A landscape with many peaks, sampled at points; each row gives a point and its height.
From any point a climber takes the steepest step (rise divided by distance) to one of its 6 nearest points. It stops when none of these is higher. Distance is the straight distance between rows; heights are no part of it.
J_58 height 123: [109 175 133 172 107 130 172 174 144 160 180 115 120 111 151 149  96 123
 105 176 136 162]
J_192 height 459: [129 120 121 150 138  97  89 142 101  73 124 127 150 164 140 128 168 163
 197 131  86 127]
J_24 height 385: [110 100 161  90  91 181 109  66  55 139 120 107 142 192 102 113 134 125
 144 109 128  99]
J_271 height 231: [ 93 165 116 152 128 110 158 155 160 148 123 116 137 117 141 137 121 144
 142 182 119 136]
J_257 height 311: [146 131  47  97 146  78 111 105 156  61  71 114 161 115 126 107 152 141
 130 123 103  97]
J_583 height 364: [ 84 134 168 122  87 163 170  92  98 122 128 135 154 140 121 131 115 162
 127 144  91 115]
J_696 height 318: [145 104 121 120 118 117 124 111 134  85 117  94 128 137  78 112 142  98
 117  87 152 156]
J_738 height 11: [121 167 110 178 149 128 104 206 156 161 126 111 112 124 157 119 106 116
  85 203 144 178]
J_130 height 384: [112 104  71  68 145 132 123  86 162 103  64 114 165 108  94 118 114  94
  79 135 121  89]
J_260 height 379: [115 127 155 144 133 139 139 156 137 144 157 147 117 126 154 165 106 136
 161 130 115 137]
J_198 height 387: [123 120 129 102 103 144 175  72 134 106 106 108 155 126  93 116 123 102
  64  87 141 162]
J_665 height 377: [135 113  95 131 150 102 125 111 174 102  82 145 105 114 118 129 125 128
 134 150 149  77]
J_332 height 424: [148 100  99 142 150 114 115 133 191 106  87 122 117 111 115 112 118  96
 108  98 145 123]
J_409 height 286: [150 114 135 165 155 120 100 184 121 117 127 170 132 130 153 131 139 148
 172 138  96 126]
J_490 height 393: [ 97 136 142 116 103 142 180  91 130 148 118 127 145 124 116 161 115 128
 111 132 144 125]
J_211 height 457: [103 134  90 111 159 119 117 107 139 101  84 143 138 126 127 133 134 152
 159 175 115  42]
J_586 height 345: [161 110  46 106 165  74 100 103 169  71  66 125 116 134 122 102 124 125
 123 116 155  89]
J_484 height 164: [162 155 177 170 107 161 166 169  92 140 230 143 126 109 176 151 109 128
 127 111  88 173]
J_33 height 629: [ 88 165 174 152 129 138 163 168 120 180 165 141 121 107 165 155  98 159
 175 164 116 133]
J_245 height 388: [125 115  87 104 126 115  87  97  98  79  75 124 168 146 133 116 156 163
 177 159  86  63]
J_197 height 149: [188 152 166 150 158 148  80 206  85 130 178 155 154 142 163  95 181 149
 119 104  96 186]
J_287 height 307: [148 107  87 114 149  89  88 111 139  74  86  80 133 146  89  81 154 124
 144  89 153 138]
J_168 height 242: [153 117 165  95 115 156 110 114  92 172 219 146 107 137 130 165 125 113
 162  93 116  97]
J_828 height 365: [ 57 145  94  71 105 151 158 123 124 123  96 127 184  98  99 114 140 154
 107 175  86 110]
J_639 height 506: [149 159 147 167  83 133 176 139 116 137 183 114 103 124 143 156  96 117
 113 122 131 189]
J_224 height 268: [139 139 168 166  91 141 193 115  59  98 169 128 117 148 123 133 123 151
 157 116  93 179]
J_506 height 315: [ 98 144 125 107 114 126 194 100 194 132  79 103 150  87 103 142 115 118
  81 146 153 129]
J_54 height 440: [160 135  73 158 167 102 112 149 195 112  91 146 100 118 136 107 114 104
  77 106 152 159]
J_690 height 114: [172 123 150 126 137 146 112 167 143 157 180 127 125 102 113 105 138  95
  86  57 146 190]
J_720 height 264: [136 108 122  79 144 114  72 115  84 121 123  81  94 145  85 105 153 100
 154  66 174 133]
J_998 height 570: [173 157 167 154 121 153 130 189 120 169 188 142 147 118 176 142 116 109
  85 109 113 188]
J_237 height 325: [106 131 172 145  71 150 184  88  53 122 160 141 124 143 117 150 128 159
 144 132  88 131]
J_226 height 327: [137  90 116 112 143 102  59 119  83 101 116 113 124 154 126  98 136 145
 199 108 116  93]
J_604 height 462: [ 53 151 169 133 110 132 197 113  88 191 179 135 120 106 144 176 111 175
 143 176 127 107]
J_120 height 443: [ 85 109 129  89  86 176 156  55 134 116 114 125 160 134  94 134 107 123
  74 124 121 108]
J_204 height 363: [133  87 145 100 100 152 111  71 108 173 138 114 111 146  99 139 124  91
 108  83 172 118]
J_223 height 293: [133  84 133  80 124 126 136  75 162 176 107 106 107 120 125 169 111  80
 112 110 182  93]
J_21 height 395: [ 47 138 108  66 111 172 161  91 136 154  93 135 185 106 107 121 118 139
  74 170 109  88]
J_17 height 407: [105  87 140  95  92 161 140  44 117 154 106 107 132 140  99 128 119 107
  69  95 174 111]
J_272 height 330: [131 166 111 149 111 121 157 160 210 153 130 100 107  98 145 146  85  88
  69 143 163 187]
J_860 height 184: [159 127 164 174 102 142 140 175  80 119 192 141 126 138 136 127 134 142
 149  88 102 193]
J_523 height 275: [126  97 159  86 115 145 128  91 152 175 171 125 107 111 128 163 119  94
 125  82 157 114]
J_417 height 391: [ 74 165 152 137 120 128 177 138 128 182 153 132 121 101 150 164  92 133
 132 154 132 127]
J_962 height 92: [139 141 148 124 109 134 171 130 146 164 191 135 110  96 166 164  97  87
 108  91 155 157]
J_739 height 207: [150 112 122  73 167 137  51 157 106 161 163 128  94 136 127 103 140  97
 166  86 135  83]
J_455 height 425: [ 84 149 147 143 133 126 155 143 129 167 118 155 119 118 143 149 122 178
 170 194 119  76]
J_891 height 343: [132 115  97 105 137 110 124  98 130  81  84 115 166 141 110 114 156 120
 126 127 117 104]
J_593 height 276: [153 100 141  94 145 138  86 121  65 162 159 134 107 161  99 137 143 116
 182 100 138  85]
J_849 height 398: [131 106  74 104 142 105 103  93 141 114  63 133 132 133 116 110 119 141
 149 149 151  35]
J_3 height 328: [111 165 119 122 121 109 192 108 164 117 105 101 144 122 114 140 126 118
 105 132 128 159]
J_874 height 369: [136 156  67 109 145 105 176 126 199  91  80  95 155  93 110 117 148 108
  98 154 115 160]
J_282 height 108: [ 94 201 133 173  88 127 188 135 126 137 148  90 133 126 120 138 112 140
 111 177 115 188]
J_825 height 273: [115 103 127  70 137 144  94  87  86 186  94  85 106 170 100 100 142  91
 129  83 179  85]
J_498 height 291: [121 113 150 137 118 127 140 115 112  97 109 125 153 148 102 133 145 150
 169 113 109 110]
J_721 height 355: [160 108  93 153 166  87 106 133 145  82 107 132 120 125 122 105 142 123
 130 111 137 118]
J_305 height 243: [133 110 151 144  84 138 189  82 101 126 170 104 112 125  92 140 103 112
  84  67 142 175]
J_880 height 346: [148  99  70  89 147 101  86 103 132 117  89 104 112 140 120  96 133 106
 141  98 168  63]
J_862 height 573: [157 138 116 153 137 107 146 152 192 122 122 104 117 117 129 119 119  91
  94 105 154 177]
J_39 height 115: [183 127 153 123 168 157  82 175 104 148 185 170 133 117 158  97 161 132
 119  89 119 139]
J_307 height 565: [ 93 145  91 145 154 100 122 139 142 100  98 160 129 125 142 121 141 192
 185 196  84  79]
J_762 height 310: [135  97 135 103 118 126 125  79 158 129 101 107 143 120  84 130 121 108
 124 118 142 112]
J_684 height 238: [114 149 137 159 122 119 172 150 127  93 104 112 127 144 122 129 135 151
 146 131 112 167]
J_993 height 289: [141  85 151 116 131 149  99 124  84 149 161 156 130 132 126 156 136 149
 195 151 125  86]
J_903 height 302: [144  94 120 131 166 119  79 155 134 141 120 186  98 126 152 138 123 129
 169 141 121  58]
J_764 height 312: [146  94  99  71 157 104  74 111 113 156 101 102  96 150 112  99 126  94
 158  86 175  86]
J_60 height 298: [120  88 105  64 141 120  71  78  92 119  66  71 149 183 101  77 142 118
 122 109 145  71]
J_878 height 228: [ 70 181 128 135 101 143 198 116 120 136 127 111 165 117 106 130 141 148
 107 170 120 149]
J_190 height 189: [189 122 134 123 164 131  66 163 152 142 158 151 124  83 132  93 153 105
  92  63 161 146]
J_728 height 57: [ 78 188 117 174 102 107 173 169 131 150 164  80 117 131 138 139 128 143
 110 216 127 170]
J_618 height 368: [143 122  83 125 148 106 148 112 207 118  79 133 123  99 109 139 131 115
 106 132 153 108]
J_947 height 354: [132 125 155 156 122 127 164 147 151 127 143 114 120 118 117 142 114 108
 123 112 126 176]
J_166 height 397: [ 80 125 104  76 133 128 147  94 133  92  65 130 181 103 120 120 133 145
 119 169 105  70]
J_615 height 334: [127 143 189 131 120 151 149 157  96 172 217 173 124 124 165 172 115 143
 152 117  81 125]
J_225 height 193: [151 124 152 151 101 138 170 124 102 131 193 143 101 124 128 136 120 122
 133  80 130 183]
J_253 height 294: [162 104 138 150 165 135  66 183 107 136 135 193 127 130 160 131 145 163
 182 133  92  92]
J_691 height 304: [119 168 102 163 140 105 129 155 142  76  87 131 139 146 154 133 152 151
 148 159  83 148]
J_561 height 321: [187 136 104 162 169 118 100 179 150 130 115 180 111 120 171 104 136 124
  93 129 130 156]
J_515 height 347: [ 64 176 107 140 116 124 167 148 113 114 113 107 156 123 130 126 150 172
 151 193  70 129]
J_375 height 203: [172 117 136 158 155 121  68 188  89 102 133 169 124 154 168 102 164 157
 128 113 101 169]
J_298 height 272: [155  95 136  73 121 134  87 117 122 177 177 119  98 136 114 140 133  84
 128  92 163  99]
J_535 height 308: [155  83 113  83 144 116  90  92 143 157  75 106 117 143 112 129 129  96
 128 114 189  65]
J_395 height 349: [117 120 130 123 120 135 158  99 139 119 104 118 153 116 102 129 136 134
 122 133 130 126]
J_78 height 66: [163 115 157 107 142 140  94 153 135 157 198 135 131  92 131 117 135  89
  94  61 148 154]
J_450 height 292: [171 104 109 128 164  98  63 164 138 102 125 139 109 121 120  90 142 121
 127  89 154 147]
J_647 height 6: [131 173 143 182  82 136 155 186 120  94 148  89 141 149 150 131 111 129
 126 163 109 197]
J_277 height 244: [123 142 161 157  97 138 188 131  90 136 182 115 115 126 142 151 106 129
 132 118 120 173]
J_293 height 248: [144 119 148 158 120 119 137 141 119  73 125 101 133 143 107 119 152 139
 140  92 118 183]
J_856 height 329: [ 70 161 147 131 124 111 197 122 157 191 124 123 127  92 135 147 105 135
 115 176 162 115]
J_715 height 372: [146 151 127 174 141 121 137 173 155 117 123 132 120 134 157 124 130 119
 114 152 124 169]
J_662 height 235: [153  98 144 107 154 145  53 156  79 165 186 129 116 151 128 125 153 120
 209 106 112  82]
J_789 height 313: [160 179  93 178 133  82  76 167 125  58  95 150 125 181 193  90 158 163
 126 165  59 174]
J_820 height 320: [116 139 106 145 161 104 142 131 196 127 104 120 109  89 147 126  98 117
 107 165 143 138]
J_766 height 186: [107 185 133 176 130 131 132 188 137 171 156 138 115  99 178 136 103 143
 115 209 132 156]
J_354 height 282: [115  99 146 106 120 129 108  98 135 154 112 139 119 130 123 149 112 110
 158 136 145  83]
J_80 height 333: [108 108 152 119 106 138 115 104  96 101 102 131 149 152 122 140 135 160
 176 163 104  79]
J_292 height 417: [135 159  89 175 179  93 102 164 140  75  97 160 125 159 169 116 151 178
 166 172  81 117]
J_273 height 241: [138 185  88 183 155 103  91 183 147  94  91 156  96 165 191  83 142 143
  96 194 110 171]
J_208 height 423: [135 171  90 148 133  99 158 151 191 115  93  91 125 105 125 131 126 106
  90 158 127 168]
J_841 height 339: [111 126 153 130 140 135 154 128 163 164 129 143 109  99 140 171 103 137
 143 152 142  96]
J_322 height 348: [110 114 152 112  98 144 183  54 154 136 123 101 127 112  98 140  99  99
  74 106 151 151]
J_923 height 303: [146 135 150 171 129 125 110 172  99  95 145 152 157 160 141 125 147 154
 172 127  89 168]
J_902 height 246: [ 84 111 121  91 130 142 143  77 166 148  81 137 130  94 115 151 102 118
 106 174 154  64]
J_178 height 230: [142  91 139 102 102 120 132  98 148 152 166 109 120 114  99 148 107  87
  95  69 172 155]
J_239 height 314: [150  93 126 126 148 122 104 139 151 124 131 149 110 115 129 142 131 128
 151 116 142  94]
J_333 height 277: [ 76 140 152  90 106 127 182  61 186 174  96 116 124  89 119 170  92  94
  80 138 185 112]
J_492 height 239: [137 144 154 161 106 138 137 177 111 136 162 153 133 132 143 146 111 146
 142 135 112 182]
J_137 height 404: [ 99 116 163 125  78 163 153  71 116 151 144 134 132 126 118 153  96 137
 118 120 143 108]
J_408 height 421: [ 63 117 114  73 102 195 151  79 145 120  98 134 178 126  93 123 104 111
  54 144 111 108]
J_566 height 381: [126 106 153 128  83 158 145  64  60 135 153 126 124 136  97 131 127 123
 104 100 138 137]
J_349 height 170: [180 113 159 131 164 147  46 181  86 133 187 157 134 130 138  98 166 135
 150  98 110 117]
J_905 height 326: [134  93 158 124 110 139 108 118  64 118 147 123 121 156 107 122 137 134
 181  98 116  97]
J_289 height 412: [135 128  97 160 164 107  78 160 120 111 118 206 102 129 180 124 136 183
 178 173 103  77]
J_818 height 240: [175 117 123 130 161 115  46 174  94  85 140 131 103 135 121  77 172 128
 116  63 136 197]
J_540 height 222: [164 154 112 179 164 132  97 191 130 128 109 193 114 147 199 111 130 144
 123 192 108 147]
J_318 height 274: [162 116  94 139 153  83  61 148 148  72 116  94 110 141 102  84 165 122
 123  76 162 174]
J_591 height 419: [ 90 111 145 113  75 190 141  45  79 137 120 123 141 160  97 129 106 118
  68 104 127  95]
J_439 height 306: [117 129 166 145 111 129 151 117  94 104 128 139 141 149 116 137 141 174
 184 140  91 130]

For each start below, name the point where the climber stops.
J_739 => J_307
J_78 => J_120
J_720 => J_307

Call two points neighbours if one is among the 6 nearest of the other. Go from one point of each pair to the other, from neighbour to neighbour, staying as high as possible. Name the lowest point that can't be avoided.
J_33 and J_639 => J_947
J_33 and J_192 => J_292
J_192 and J_862 => J_665
J_33 and J_307 => J_455
